Each row is a point on a landscape with many peaks, with its height.
A climber steps from a point to the highest of its 2 nearest points, and stops where none of them is higher. Distance is the straight distance between rows; heights are no part of it.
(270): [147 182 118 173  94 132  83 121  70 160 150  99 106 114 129  42 137 144
  96 140 112 127  98 149 105 120  92 176 115 116  77 154 158 110 101 116
 147 144 128 128 148  98 153 204 109 119 132 159 107 107 126 169  82  91
 135 112  90 107 159 169  99  79 172 145]  (h 2.21)
(29): [ 85 144  80 111 157 121 137 125  88 181 141 165 149  73 115 150 103 116
 120 161 130 128  73 126 149  95  82 118 115 109 142  84 109  81 155 148
 141 143 112  98 120 110 123 141 155  97 160 125 136 121 104 103 107  96
 153 129 154 113 127 168 125 142 137 128]  (h 2.52)
(679): [ 59 145  98 101 127 111 152 120 167 115 123 155 123 105 121  97 100  69
 154 150 120 105 123 117 155 126 105 152 169 133 175  95 153 100 139 163
 108 188 111 176  76 167 181 104 121 158 152 160 144 137 104 147  83 143
 139 124 148 131 100  85 157 141 172  99]  (h 5.05)
(772): [159 149 105 109 119 164 132 141 102 119 176 125  86 149 107  86 183 140
 103 148 165 190 138 116 178 149 163 125 133 158 108 165 107  95  90 139
 141 105 191 109 155 133 131 164 109 124 116 124 148 106 167 187 119 126
 103 139 133 126 160  70  95  80 139 168]  (h 3.15)
(237): [ 71 134 100  77 126 173  94 138 145 150 125 163 130 101 118  68 127 137
  98 162 115 151  81 103 170 131  98 124 120 138 137  96 101 105 109  98
 117 160  84 122 111 125 192 115 152 101 143  90 138 130 177 152  83 141
 186 133 125 142 139 143 142 128 180  94]  (h 4.96)
(65): [137 129 121  88 107 149 118 142 139 133  89 165 101 139  75  95 129 159
 171 119 118 147 154 129 139 133 116 136 106 117 137 120 108 140  52  71
 162 144 125  68 135 111 105 173 115 132 118 128 174 127 160 170  99 134
  89 104 115 122 174 112 133 117 160 189]  (h 3.84)
(767): [167 103 128 177 135  95 183  88 132 129 130  93 232 163 186 191  75  87
 156 128 131  81 149 136  90 142 167 121 121 123 154 128 147 146 156 172
 107 206  96 167 138 135  92 122 120 120  99 143 121 140 119 144 202 145
 124 149 144 142 110 121 131 166  93 103]  (h 4.33)
(366): [131 133 123 181 121  99 204 127  86 116 149 107 107 118 164 159 143 143
 139 105 129 126 141  96  92 109 148  76 165 127  95 144 130 140 140 179
  66 123 160 155 179 144 117  88 114 174 111 115 134 158 153  98 216 143
 120 156 155 127 163 157 134 141  96  96]  (h 4.86)
(801): [135 117 158 148 118  83 173 138 113 140 122 133  92  81 154 112 159 139
 145 135 134 102 137 104  96 128 116 131 171 138 113 130 126 156 150 138
 104 101 148 122 139 158 120  94  94 176 109  80 133 138 149  80 159 144
 110 143 145 130 159 150 132 151  96 117]  (h 5.42)
(886): [ 96 144 105 169 113  95 119 136 124 140 130  93 118  93 173 136  94 132
 101 160 105 111  63 170 104 126  70  97  84 117 104 128 150 125 129 153
 156 161 143 124 133  87  69 189 130 117 100 131  93 146 114 151 117  91
 142  59 139  74 142 191 128 126 121  87]  (h 1.68)
(666): [175 119 135 113 122 113 150 138  98 159 108 203 111 114 121 141 110 129
 109 147 101  96 123 127 160 163 119 110 173  93 126  77  97 122 138 126
 131 106 166 116 117 141 114 117 104  95 119 126 182  94 105 124 100  91
 155 193 133 153 116 146 186 124 112 141]  (h 6.37)
(503): [201  83 164 201 114  92 139 126 128 114 112 174 117 142 132 129 138 153
 164  70 155 161 156 138 129 128 181 138 148 105 111  69 146 192 147 116
 123 170 124 133 168 134 106 127 137 114 101 170 175  74 122 120 170  85
 200 177  88 118  89 110 101 152 125 214]  (h 4.93)
(960): [135 159 101 128 130 122 211 116  80 161 105 137 194 113 181 187  74 133
  87 131 117  79 139  55 106 125 156 120 146 152 175 131  91 137 116 171
 101 183  85 154 102 135  99 119 124 171 102  99  82 161 148 110 179 161
  84 156 106 130 150 138 135 154  43 132]  (h 5.33)
(97): [137 152 111  79 122 149 126 168 134 146 159 140  69 110 103  72 143 143
 115 219 126 155 110 121 168 146 110 105 111 164 137 146  79 100  94 144
 123 102 169  79 122 129 111 165  94  81 113 114 136 121 151 166 105 124
 106  92 141 117 158  88 121  72 117 134]  (h 2.89)
(579): [149 139 152 147 174 133 150 129 117 145 146 131 114 160 161 164 136  93
  93 111 109 108 147 161 159 161 105 115 179  82 118 174 136 150 142 140
 152  69 167 137 107 131 109  98 116 172 129 114 161 148  95 159  88 142
 142 156 122 162 109 141 180  76 107  98]  (h 5.44)
(273): [182 154  93 108 104 145 170 114 145 154 161 125 113 152 105  90 127 115
 155 181  84 118 140 123 131 124 120  92 116 183 157 159  98 130  80 139
 102 142 118 117 142 103 117 150  92  89 104 131 156  99 158 148 130 117
  85 111 145  90 169  91 143 119  98 100]  (h 2.60)
(439): [146 107 138 148 133 126 151 118 156 119 108  89 149 131 150 173  98 103
 175 152 147  75 150 168 116 151 107 109 114 121 180 148 138 132 129 141
 148 121 119 179  84 162 102 132  91 146 125 118 138 102 102 129 122 134
  59 119 167 145 123 121 175 127  61  95]  (h 3.57)
(395): [109 144 168  90 135 121  89 159 166 152 141 155 143 104  77 117  97 126
 147 116 119 148  80 156 149 107 105 141 155 104 118 108 162  74 108 130
 109  88 185 133 146  83 141 139 176  85 156 157 163 128 146  95 154 113
 162 150 134 165 123 141 132 124 161 177]  (h 4.74)
(780): [140 180 130  88 150 161  64 203 120 171 154 104 153  50 132 145 101 187
 130 128 119 135  82 117 117 146 125 145 101  74 176 137 103 140  99 118
 201  99 134  93  79 118  70 154 109 111 137 128 116 124 137  83  83 138
 118  96 102 121 170 147 166 120  94  91]  (h 3.92)
(296): [ 34 182 133  73 118 184  57 123 160 118 133 112 132 173 139 125  93 129
 119 154 109 119 118 131 131 125 159 121 121 136 160 165 127 139  88 109
  68 131  89 116  99  64 166 123 172 126 147  66  61 177 137 113 108 157
 118 113 108 173 122 112 110 116 133  77]  (h 3.03)
(182): [ 28 139 122 105 136 132  71 112 117  89 111 128 123 152 145  85 175 156
 124 119 156 115 103 134 151 143 122 165 135 132 115 117 107 108 119  82
 126 129 159  93 120 101 161 138 127 169 138  57  76 169 148 130 154 144
 178  93 104 164 131 176 130 150 132 141]  (h 3.61)
(61): [164  93 181 159 126 109 125 127 158 123  97 153 119 160 103 133 128 155
 180 113 128 139 128 158 161 105 139 116 140 124 117  70 122 134 161  94
 110 124 136 159 154 125 108 111 156  99 117 145 210  98 137 106 163 101
 189 179 143 126 109 131 125 163 127 198]  (h 5.10)
(85): [134 152 159 131 115 111 141 148 160 125  98 176 138 149 125 110  94 135
 151 140  98 110 113 174 179 151 107  94 148  97 156  86 104 103 132 127
 100 113 162 132 119 130  83 137 144  73 122 155 210  91 123 109 140  87
 175 199 135 159 106 124 195 145 113 132]  (h 5.70)
(601): [122 122 148 155  59  98  83 119 140 114 123 130  76 155  93  69 199 172
 124 157 109 143 148 110 107 130 194 160 114 189  73  97 107 131 126  91
  66 156 133 134 155 136 192 107 123 117  76  83 104  54 147  96 167 140
 100 156 154 113 162  95 117 129 132 170]  (h 0.31)
(769): [ 82 127 109 116 130 173 136  76 104 123  81 175 106 190 120  87 134  94
 126 122 115 143 156 111 178 103 117 142 114 150 168  99 119 114 152  96
 120 168  61 134 110 152 177  60 132 137 158 127 165 140 119 147  76 144
 156 159 133 119  90  96 120 111 201 109]  (h 4.31)
(531): [ 77 131 174  70 150 145  60 141 211 118 132 119 134 139 130 116  96 123
 146 113 115 144 103 176 150 126 121 143 146  91 132 144 154  93  98  92
 134  79 171 137 132  84 140 134 147 137 137 121 124 164 139  88 133 165
 146 108 122 182 116 149 143 124 150 141]  (h 4.37)
(473): [151 105 134 117 112 122 168 113  95 163  64 179 144 113  58 186 113 114
 115 109  95  90 153 100  63 120 122 130 118 132 133 101 148 118 126 123
 128 109 127 124 154 177 130  98 107 122 153 149 169  75  61  80 130 107
  53 175 186 101 109 126 155 128 136 153]  (h 5.12)
(14): [160 123 126 121 177 150 165 125 130 125 124 133 191 167  93 184 108 121
 102 136 116 117 158 136 152 130 203 101 111 120 140 118  99 129 125 145
 150 117 111 169 109 136 119  99 145  94 171 156 153 107 113 130 135 111
  92 175 161 114  92  78 150 146  87 141]  (h 4.90)
(326): [ 82 178 130 162 108 126 104 101 146 104 139  60 173 111 170 128 146 150
 102 166 147  91  93 132 106 146 142 130  97 149  90 151 136 121 146 143
 164 164  78 162 123  94 133 189 141 122 104  97  73 133 136 136 135 101
 143 117 136 116 130 128  84 141 123  70]  (h 0.80)
(258): [ 86 162 113 107 142 145  62 116 104 114 158 127 146 157 117 126 146 131
 143  75 144 134 134 122 149 113 144 162 125 111 117 153 123 120 114  78
 160 145 111  84 142  63 136 143 153 145 163 119  75 179 161 130 129 144
 141  98  83 159 148 151  95 142 152 155]  (h 3.30)
(60): [132 187 134 182  85 119 104 103  86 170 119 138  99 154  99  62 162 164
 144 137 122 138 155 136 127 124 222 170 131 148 114  86 126 126 123  98
  86 164 113 121 156 115 185 140 114  92 107 115 148  67 143 100 151 136
  92 166 140 123 155  86 120 123 142 210]  (h 0.39)
(1038): [166  31 133  78 120 128  80 105 180 147 201 114 158  97  66 160 134 110
 101 104 138 185  89 116 126 105 124 134 125 162  97 157 174 144 109 127
 137  69 169 113 151 113 146 145 159  66 150 161  77 119 128 163 131 121
 148 111  75 129 137 141  95 101 162 150]  (h 3.19)
(138): [ 74 160 159 103 180 169 182 117  97 114 108 160 163 177 131 146 110 108
  85 138 116 139 160 100 175  89 174 135 132 158 124 114 112 114 172 150
  87 160  62 211 126 137 167  67 192 159 161 106 123 171 131 114 145 159
 169 194 128 124 119 112 135 142 162  99]  (h 4.44)
(428): [137 141 106 111  85 125 151 152 105 108  81 156  70  96  62 117 133 180
 141 102 138 129 151 106  91 123 110 111 106 135 114 121 105 147  55  92
 135 141 151  64 165 137  94 159  86 139 118 115 147 107 139 101 112 110
  53 105 149  91 187 143 127 110 127 144]  (h 4.23)
(573): [ 85 168  97 129  73 117  34 143 110 124 143 127  97 153 118  84 114 123
 142  97 132 109 114 142 143 127 154 156 135 120 119 124 152 136  51  90
 110 161 102  77 114  55 120 165 176 123 146 129  55 181 166 172  90 134
 139  80  78 157 150 142  76 112 166 134]  (h 3.04)
(743): [  9 159 121  89 124 178  72 126 142  74 101 116 116 183 152 109 143 165
 111 158 135 121 140  83 128 137 150 141 108 140 117 128  84 134 125  97
 100 135 104 114 100 102 169 126 144 163 131  30  67 180 149 126 128 153
 145 113 102 159 135 126 126 133 117 101]  (h 3.31)
(867): [143 211 137 149 116 142  86 139  39 148 170 116 108 133  91  66 164 150
 125 109 141 153 146 141 119 113 137 171 139 116  90 140 147  94  89 139
 109 120 150 101 168 100 141 197 132 123 163 161 133 115 138 149 111 109
 112 134 105 125 144 127  94  76 189 184]  (h 2.34)
(78): [209  94 167 161 117  67 163 148 141 163 118 189 127  65 143 121 138  94
 136  71 137 112 135  89  82 122 116 154 153 113 118 112 139 191 168 134
 131 125  97 121 142 158 123 113 121 111 140 165 167  80 111  75 130  76
 161 182 116 103  94 130 128 172 162 144]  (h 5.16)
(640): [157  80 124 107 109 110 183 167 127  89  99 104  88 125 172 135  88 132
 176 105 129 112 127 149 132 137  41  80  97 134 119 144 126 111 139 178
  81 155 156 182 139 165  88 131 101 131 102 156 155 164 160 132 128 140
 124  74 155 105 138 156 159 157 126  49]  (h 1.40)
(872): [164 100 110 175 118 110 165  78 154 145 121 131 157 142 153 151  99  99
 179 132 139  96 139 157  93 145 151 106 128 128 168 110 130 132 138 148
 130 143 150 141 124 135 107 134  99 116  80 128 150  99 124 130 160 104
  96 122 154 123 127 111 137 159  56 149]  (h 3.91)
(882): [140 107 115 187  99 117 114 113 169  87 135  17 125 138 126 165 148 127
 196 148 159  99 150 134  59 142 121 109 112 164 145 154 143 146 113 115
 134 133 114 188 131 158 140 114  97 145 133  99 102 115 100 111 148 126
  97  98 180 117 113 105 120 108  70  87]  (h 3.23)
(563): [155  70 129 154 146 124 129 118 161  81 130 119 119 111 109  99 186 115
 153  95 175 163 154 121 138 131 143 168 159 143 149 117 147 173 176 128
 142 109 139  91 121 171 159 107 120 151 144 158 115 118 106 130 135 131
 131 122 118 126  89  79  59 154 131 186]  (h 4.04)
(947): [155 130 164 167 143 139 147 141 116 134 106 127 113 154 124 185 154 128
 123 125 126  73 154 150 145 139 143  87 157  97 104 148 154 124 155 110
 140  75 135 169 123 171 103  80 114 145 133 127 186 118  87 126 133 131
 113 195 150 151  95 115 170  73  89  91]  (h 4.91)
(139): [127 142 121 117 157 118 147 139 120 146 137  61 119 111 180 148  88  92
 112 178  78 140  94 169 130 117  68  87 117 125 173 149 134 118 123 196
 130 111 184 136 122 124  78 152 107  99 110 129 140 142 131 152 137 111
 129  54 167  87 141 168 153 120  74  91]  (h 1.84)
(392): [152  48 160 122 113  50 162 115 168 145 114 129 144  59 192 125 128 122
 159 131 125  62 140 106 104 159  93 163 158 146 144 121 125 184 170 152
 146 129 103 135 104 155 131  94  84 175 104  86 113 142 146 115 157 145
 156 115 122 136 139 146 143 164 113 125]  (h 6.17)
(653): [ 72 110 136 101 161 147 158  92 129 141 139 130 102 132 142 157 112  99
 105 138 107 131 131 147 137 119  81 124 147 109 136 155 129 129 161 159
 136 113 133 153 122 150 152 107 114 173 135 101 139 154 124 142 101 155
 154 109 130 152 126 156 175 112 161  82]  (h 6.15)
(853): [ 53 196 159  84 101 191  29 116 126  98 123 140  78 193  93 127 101 133
 123 158 135 135 132 144 123 110 155 116 118 131 130 163 134  97  90  94
 104 119 122 105 129  73 157 146 152 108 164 104  90 171 142 129  89 137
 107 122 118 167 104  98 101  80 174 121]  (h 2.83)
(21): [ 91 123  92 143 154 146 119 132  32 189 124 144 156  70 142 148 134 141
  98 166 176 128  93 104 144 102 137 149 116 124 134  88  81 108 183 132
 180 142  77  91 100 123 158 122 126 128 128  87 110 135 113 133  83 114
 149 154 125 128 130 141 113 151 130 135]  (h 2.33)
(791): [ 88 193 155  94 131 175  52 144 109 117 157 115  95 158  84 150 124 153
 112 151 147 152 122 164 123 101 128  95 100 109  89 175 143  69 124 135
 140  92 118 131 176  98 115 157 185 108 162 150 108 151 122 113 105 120
 113 129 106 170  91 124 106  63 194 114]  (h 2.66)
(146): [ 98 110 126 141 102 108 142 144 150  81  78  83  91 135 154 151  94 143
 144 147  96  93 108 172  84 128  54  92  78 143 112 138 138 103 110 142
  96 182 147 183 132 138  85 169 125 128 113 167 104 159 130 131 104 127
 118  49 154 108 122 185 166 135 138  71]  (h 1.52)
(445): [121 137 111 153  98 125 101 109 162  92 163  53 122 153 102 185 166 146
 139 128 146 120 145 107  64 140 151 110 118 158  99 144 136 127 101 125
 126 119 122 167 155 116 140 100 168 143 159  96  78 146 115  90 153 132
  90 107 149 124 105 112  96  92  95  73]  (h 2.95)
(7): [152  98 103  88 182 140 139 166 190  97 189 114 150 103 125  97 147  92
 101 131 145 197 106 130 162 132 101  96 135 135 126 154 132 117 108 161
 127  79 178 114 129 126 125 125 158 113 166 170 110 143 134 146 114 146
 127 108 137 122 118 105  82 127 145 101]  (h 2.74)
(749): [183 143 165 142 129 121 136 186 159 142 122 143 111  85 103 137 143 151
 138 117 153  87 121 139 135 133 136 102 151 109 116 157 142 128 115  83
 163  54 149 139 124 170 114 105 102 133 132 111 189  84 130 106 139 110
 117 175 143 136 147  86 161  82  96 144]  (h 4.40)
(554): [136 158 150 123 142  98 146 135 180 162 138 158 146 144 107 116  71  92
 150 119  72 103  91 156 116 102  75 101 161 103 152 124 140  94 123 130
  89  97 157 124 145  93 110 142 148  85 140 189 176 126 139  82 163 106
 144 145 144 137 113 138 150 157 133 120]  (h 5.14)
(999): [187  94 112 122 145  85 189 128  91 190 125 209 150 102 125 149 106  85
  94 119  88 107 128  79  92 127 114 131 146 119 135  81 135 133 146 136
 125 140  90 116 130 150 120 107 127 106 132 145 172  90 100 111 124  87
 125 183 134  89 124 151 137 157 136 132]  (h 5.65)
(118): [ 93 124 121 141 138 115 139 136 113 166 111 111  57  99 134 129 111 128
 163 195  96  86 127 157 123 111  51  95 138 151 151 136 130 134 122 148
 101 106 165 106 139 130  98 141  77 114 115 107 151 137 115 132 109 118
 109  74 174  93 135 166 165 101  80  83]  (h 2.01)
(789): [193 193 142 113 129 147  88 216 116 170 147 139 149  58  77 144 119 168
 146 108 165  87 121  93 103 146 166 136 139 104 141 169 107 155  85 102
 188  80 122 107 108 141  91 141 131 119 144 122 138 107 150  84 107 125
  96 165  99 143 148  86 172 106  94 126]  (h 3.90)
(68): [170  26 104 131 123 123 101  84 161 147 180 120 174 115  61 146 172 146
 132  84 149 167 145 111 113 113 179 174 129 182 108 135 164 153 142 110
 146  96 143 125 156 105 179  98 148  88 124 153  72 105 137 135 189 125
 166 128  86 110 129 111  74 137 123 200]  (h 3.47)
(790): [179 122 172 175 111 122 166 131  71 110 106 117 112 187 150 168 161 149
 141 128 151 105 195 139 146 153 197  79 174 123 100 144 149 134 167 148
 105 122 122 180 140 175 111  50  98 151 120 125 140 138  93 124 142 152
 102 185 136 140  97  83 150  98  67 112]  (h 4.49)
(816): [111 122 130 121 172 143 170  85 137 124 147  81 134 150 160 168  89  92
  59 146  88 137 125 124  89  98  90 127 104 123  92 215 125 137 179 130
 137 117  88 158 131 121 151 136 152 189 129 111  87 149 140 127 124 176
 171  86 110 122 132 178 127  95 189  62]  (h 5.43)
(302): [150  63 147 103 211 157 140 147 183  68 152 128 166  99 107 101 144 114
 109  94 159 203 108 115 168 113 131 130 103 149 113 128 145 107 148 173
 142 118 143 140 120 164 159 140 182 114 167 204 142 125 131 161 128 132
 155 127 108 122  78  90  91 159 165 152]  (h 2.55)
(1112): [ 75 170 135 183  62  81  73 102 149  91 142  80 119 148 144  90 153 137
 126 174 154  98 100 118  90 139 136 149 123 171  87 104 137 128 129 109
 101 156 107 142 122 103 160 149 149 123 128  89  71 114 113 125 155  93
 148 124 152 115 102 102  71 137 133 116]  (h 0.69)
(23): [149 154  91 102 156 129 202 113  71 124 102 171 176 125 154 165  95 111
  53 118 116 106 136  81 141 131 181 129 176 114 151 107 102 118 121 147
 123 125 155 134  99 115 108 110 121 177 113 103  92 154 138 136 155 138
 101 147 116 148 152 142 158 173  50 165]  (h 6.01)
(879): [ 82 166 111 129 139 134 136 156 161  61 169  45 128 136 128 159 138 117
 119 125 120 103 154 120  74 133 103 118 108 137 111 179 144 138  88 168
 117 124 112 164 124 138 119 131 163 174 179 127  65 176 130 111 117 149
  51  97 163 127 104 148 124 103 108  42]  (h 2.72)
(133): [ 63 110 165  75 135 143  24 133 146 156 129 132 112 134 132 115 132 143
 102 133 136 132  78 143 149 133 136 136 145 147 113 128 119 118 111  85
  99  68 180  97 147  68 154 141 138 115 133  57  85 173 176 122 140 159
 174  89  96 171 160 188 154 124 114 127]  (h 3.96)
(595): [159 155 100 222  82 109 133 114  98 161 135 141 102 131 155  55 177 119
 138 128 142 138 164 130 107 139 163 150 144 135 137 122 123 169 125 141
 111 165 117  84 168 104 148 138 107 120  90 133 142  89 141 105 143 120
 120 141 141  92 153 118  77 134 156 175]  (h 0.49)
(991): [103 135 149 121  80 132  61 118 122 125 121 125  76 158 136  32 202 162
  86 156 112 118 127  91 116 141 175 194 109 195  53 137 119 112 120  69
 101 134 144 125 138  99 197 146 136 129 101  63  72 107 171 151 154 155
 116 140 104 150 154 117 120 113 129 141]  (h 0.22)
(436): [ 91 151  96 111 124 151 111 163 123 161 131 143 123  66 148  62 143 151
 106 200 138 140  63  90 176 139 129 134 103 160 127  81  60 128 132 116
 113 181 119 102  85 120 148 151 142  91  96  66 118 131 179 139  91 133
 166 122 119 108 171 130 122 145 124  96]  (h 5.54)
(259): [120 108 136 145 122 124 156 140 133 139  94  94  64 134  83 134 125 114
 183 162 102  82 147 149  95  97  55  84 129 169 147 150 138 107 128 127
  72  83 164 146 164 175 113 111  78 113 131 115 177 115 109 108 150 141
  83 116 189 133 114 146 149  89  90 100]  (h 2.17)
(722): [148 135 117 149 100 109 137 144  87 118  77 160  74  88  84 145 141 159
 179 104 153 110 161 107  70 101 141 123 110 114 132  95 121 129 111 106
 132 133 106  93 162 172 108 121  92 136 123 111 165  86  98  50 126 107
  62 136 166  93 143 141 126 135 139 164]  (h 4.64)
(691): [ 93 110 134 126 132 116 136  96 163 117 105 139 115 104 150 108 118 105
 135 141 121 120 108 141 134 147  99 148 146 104 132 116 154  98 141 147
 139 133 142 162  87 136 167 140 110 161 113 140 125 140 129 144 102 129
 156 112 129 139 128 129 141 156 145 134]  (h 5.53)
(1023): [169  83 154 148 133 128 120  88  97 137  94 153 137 123 114 148 128 132
 108 110 164 125 139 169 143 165 113 166 112  80 114  96 167 125 149 110
 195 128 163 123  96 174 133 159  99 129 121 180 147  87  47 184  75 100
 152 143  82 155  84 115 145  93 147 192]  (h 5.93)
(219): [171  55 135 109 188 141 152  99 134 104 113 138 175 157  68 203 132 111
  89  78 118 160 158 100 149 117 179 136  93 132 100 123 139 143 165 120
 177 107 103 163 132 156 150  88 158 131 171 175 131 122  99 148 146 133
 126 149 131 103  82  96 133 138 131 182]  (h 5.36)
(906): [131 117 130 150  92 108 148  75  91 100 106  97 133 115 141 159 156 160
 136 117 161 108 112 129 113 151 131 128  80 140  86 147 137 114 171 144
 180 166  81 159 117 133 124 165 100 161  99 120  90 145 127 133 125 101
 125 110 118 110 163 148  99 166 109 120]  (h 0.93)
(686): [194  56 185 140 117  63 158 130 198 133 110 158 155 108 154 144 110  77
 171 124 127  77 158 109  84 150 120 136 171 150 157  98 142 202 165 138
 107 133  99 156 112 170 123  83 108 136 128 135 130  90  95  91 151 113
 144 162 124 132  90 109 153 174  92 137]  (h 5.48)
(560): [102 168 135  92 132 133  77 182 184 115 156  76 159 103 219  77 120 141
 108 162  90 146  99 169 139 144 113 170 144 126 152 161 138 130  89 142
 153 109 149 117 101  80 110 154 116 124 113 123  84 156 160 145 117 152
 152  63 123 116 165 155 133 131 103  67]  (h 4.89)
(535): [123 136 122  66 134 120  80 199 172 124 183 108 171  39 159 100 125 159
 108 127 105 179  85 149 125 150 100 156 115 106 146 140 138 123  86 122
 193 106 131 118  95 121 106 119 135 111 152 152  70 131 126 114  93 132
 141  67 104 114 150 175 140 128 152  69]  (h 4.39)
(218): [152 120 145 129 132 143 156 108 114 132 125 119 156 145 132 192 135 160
 119 116 125 149 116 122 145 136 131  90  75 130 115 126  91 131 163 120
 155 147  70 154 128 132 106 134 131 131 105 112 153 123 143 114 133 140
 127 149 128 104 169 159 145 165 121  89]  (h 1.08)
(963): [160 112 137 203  95  95 180 126  60 128 125 120 115 156 167 152 160 150
 149  97 167 139 173 130  96 135 176  82 160 133 105 141 149 137 183 180
  94 151 107 151 185 168 111  70 108 165  97 150 137 150 121 110 175 151
 120 159 159 116 121 108 109 137 113 101]  (h 4.43)
(911): [135  55 114  96 162 124 105 132 183 118 170  90 144 127  92 175 118 100
 128 110 136 181  74 139 129 120 117  70 112 130 120 143 169 132 122 122
 126  60 199  96 156 119 117 118 168  74 152 169  91 140 108 146 140 154
 104  77 130 141 104 127  92  97 132 141]  (h 2.96)
(507): [133 161 125 121 189 139 158 149 107  79 142 106 188 183 184 196 132 117
  96  64 133 149 135 142 177 163 179 116 137  74 136 150 116 127 130 143
 137 101 165 138 117 130  71 114 157 165 133 125 119 151 116 122 179 154
 123 132 123 168 124 128 159 160  92 127]  (h 4.82)
(659): [122 162 148  81 149 162 121 163 184 104 135 100 152 114 183 110 140 167
 112 131 111 150 124 123 165 168 137 146 130 128 166 146  80 141 116 125
 134 124 118 122  89 112 113 143 119 148 101  90 127 143 178 128 111 167
 131 108 126 136 160 128 151 161  97  82]  (h 5.56)
(688): [103 144 109 151 137 125 166 113 117 118  81 167 108 172 130  85 127  50
 149 111 106 110 159 112 157 110 111 162 163 127 159 103 162 114 147 148
  89 170  87 133 105 145 154 100 144 139 135 204 165 152  91 139 102 129
 117 169 138 102  84  97  98 155 172 136]  (h 4.65)
(529): [111  43 132 103 132 131 135  59  79 130  81 156 168 157  79 200 129 127
  84  92 113 153 158 104 119 100 135 142  81 120 100 109 142 122 203  94
 167  89  94 134 118 170 184  57 117 173 142 108 121 110  73 130 122 147
 142 159 140 125 109 145 144 135 162 163]  (h 5.94)
(1020): [ 55 148 131  84 128 171 122 164 167 112 125 107 138  83 168 111 139 175
 116 209 141 144 101 122 168 144 128 126  98 154 154 106  75 109 110 153
 108 153 118 129  74 129 118 146 108 119 109  81  97 119 126 132 103 147
 114 103 141 129 138 125 143 150 118  52]  (h 6.44)
(892): [ 86 146 102  89 189 132 167 115  87 104 108 164 158 154 156 174  98  78
  70  85 132 128 141 124 173 144 140 130 162  78 147 115 117 103 121 149
 126 120 185 126  94 117 107 104 131 191 144 120 124 179 103 144 135 153
 129 108 131 162 135 147 156 158 101 145]  (h 5.38)
(996): [126 114 115 113 115  90 182  86 119 111  92 112 194 150 174 215  75 110
 148 111 136  76 160  97 111 135 145 128 112 131 159 120 122 133 146 143
 106 205  81 169 117 143 114  96 130 177 121 107  87 178 129 103 206 173
  93 121 123 140 127 153 133 164  78 127]  (h 4.77)
(874): [ 24 120  47  86 105 194 130  99 110 129 105 170 105 136 102  84 128 114
 110 129 110 158  86  78 188  97 122 125 122 146 173  86 122 112 132  93
 135 185  84 137 129 173 202  69 148 124 159  98 144 124 162 153  61 143
 189 148 119 151  97 118 130 118 211 121]  (h 4.54)
(115): [181 112 100 142 174 152 169 166  98 116 155 116 185 144 133 199 125 150
  89 107 154 156 136 130 180 129 218  98 139  93 153 120  89 125 136 134
 175 108 128 109 126 116  54 104 152 115 130 129 133 121 124 124 130 125
 108 158 137 124 108  90 143 153  66 157]  (h 4.47)
(487): [106 114  95 107 153 133 134 133 127 132 144 114 134 135  83 170 119 116
 149 148 125 174 101 151 134 101  74  75  66 110 122 105 128  92 135 142
 126 117 146  93 154 106  92 139 173  61 157 168 140 135 107 137 138 117
 133  98 146 120 108 155  90 110 139 151]  (h 2.73)
(594): [196  68 112 183 113 113 104  86 162 126 145 102 131 123  86 110 188 164
 151  76 147 172 185 112  79 116 180 172 134 148 139 117 144 193 136 102
 144 128  97 108 164 135 191  91 114 122 118 170 105 102 102 103 176 115
 154 114  97  87 102  91  66 146 146 193]  (h 3.75)
(403): [146 162  95 136 120 127 133 133  75 124 132 156  79 144 151  46 147 132
 135 126 141 164 137 130 170 138 139 163 115 110 130 117  94 105 110 110
 134 157 171  75 107 132 113 179  88 145  87 123 156 103 143 184 104 131
 114 110 112 128 176 104 121 120 139 205]  (h 3.46)
(877): [135  53 135 154 131 141 102  66  89 148 100 150 130 149 117 172 145 141
 118  92 151 159 147 145 140 127  98 137  82 109 134 118 133 135 186  93
 185 101  90 115 108 163 156 110  99 141 126 135 157 111  84 161 101 124
 155 155 111 131 104 148 121 122 172 167]  (h 6.62)
(990): [122 148 105 156 133 138  99 113  51 164 153 130 140  92 151  96 148 131
  91 124 156 140 101 142 132 127 111 180 113 102 112 153 134 102 155 120
 214 126 100 123 108 130 162 163 111 151 141 136 118 127 112 183  73 120
 174 137  96 113 146 167 121 104 163 147]  (h 2.14)
(799): [163  99 139 132 104 119 176 113 185 167 136 106  61 146  99  91 139 122
 160 155  70 112 158 120 101 116  85 105 144 172 139 175 125 155  81 124
  66  99 161 137 160 126 135 132  92 124 102 121 169 108 173 131 152 141
  79 109 148 125 156 114 148  93 109  95]  (h 2.37)
(623): [164 119 131 149 140 123 139 132 220 132 138 158 132 146 103  92  81  72
 187 103  79 130 125 147  97  88  76 123 166 121 164 131 154 159 123 123
 105 115 124  97 120 102 121 136 153  83 118 225 186 135 128 126 124 112
 137 126 115 123  82 106 124 141 146 140]  (h 4.75)
(612): [183 110 145 115  90 110 179 153  87 122  99 173 121 122 178 147  98 157
 160 100 148 115 140 106 151 155  82  88 119 119 132 118  94 131 160 159
 137 158 104 135 123 145  69 116 106 153  84 135 170 136 150 115 115 114
 126 124 105  98 166 143 168 170 112  77]  (h 1.24)
(409): [219 108 127 154 132 110 140 145 103 125 115 172 126 130 121 136 124 131
 158  94 139 135 177 162 134 123 126 142 134  55 127  79 159 164 120 126
 169 142 126  92 134 160  69 164 130 102 119 166 187  60  80 162  97  56
 159 156  78 141  87 119 112 115 134 209]  (h 5.40)
(771): [114 212 148  88 153 180  69 179  69 108 165 121 136  94  84 120 130 175
 121 121 175 170 145 149 138 118 125 132 106  97  84 142 148  84  79 125
 159 135 127 129 153 117 109 191 151 152 176 161 123 148 116 147  96 101
 125 120  89 149 141 117 119  85 196 157]  (h 2.50)
(682): [113 194 125 101 103 102  43 162 137 151 146 138  97 109 145  36  94 112
 135 130 119 112  63 133 131 140 134 152 157 116 130 115 146 122  66 115
 104 157 165  86 118  67 109 197 133  84 114 123  91 171 172 151 125 119
 149  73  90 131 180 146 135 105 127 142]  (h 2.80)
(870): [172  85 121 175 154 118 157 114 205 115 156 132 140 116 142 118 136  78
 164  86 137 150 135 128 102 113 127 138 193 115 163 150 155 213 139 138
 127 102 149  75 114 126 134 115 121 104  91 200 158 121 120 157 146 120
 109 122 116 131  97  92  94 142 107 145]  (h 4.38)
(137): [120 154 149  90 195 177 179 116 135  69 142 113 145 188 134 146 106  93
  63 109 112 161 159 118 114 100 155 118 108 135  91 194 104 105 164 146
 109 110  99 188 146 125 147 104 177 165 155 111 107 156 150 108 130 173
 131 147 131 152 116 132 121 134 172  86]  (h 4.88)
(701): [111 137  97 219  40  78  84 110 124 165 128  93  96 142 138  57 142  97
 147 179 135  98 126 145  96 129 115 157 121 168 118  96 137 172 122 123
  72 175 105  90 152  97 146 148 120  83 110 129 113  80  99 125 136  91
 113 108 153  92 109 112  52 113 163 133]  (h 0.59)

For each start below, name the point where the climber stops.
(445): (23)
(879): (23)
(487): (554)
(7): (554)

Call two points neighbours if one is among the 2 nearest of the other. Go from one point of each pair to the other, from neighbour to neighbour, staying as high as possible. Name the lowest point that can't be avoided.
(877), (999): (503)
(392), (999): (78)
(666), (653): (963)
(1020), (999): (769)
(23), (554): (115)
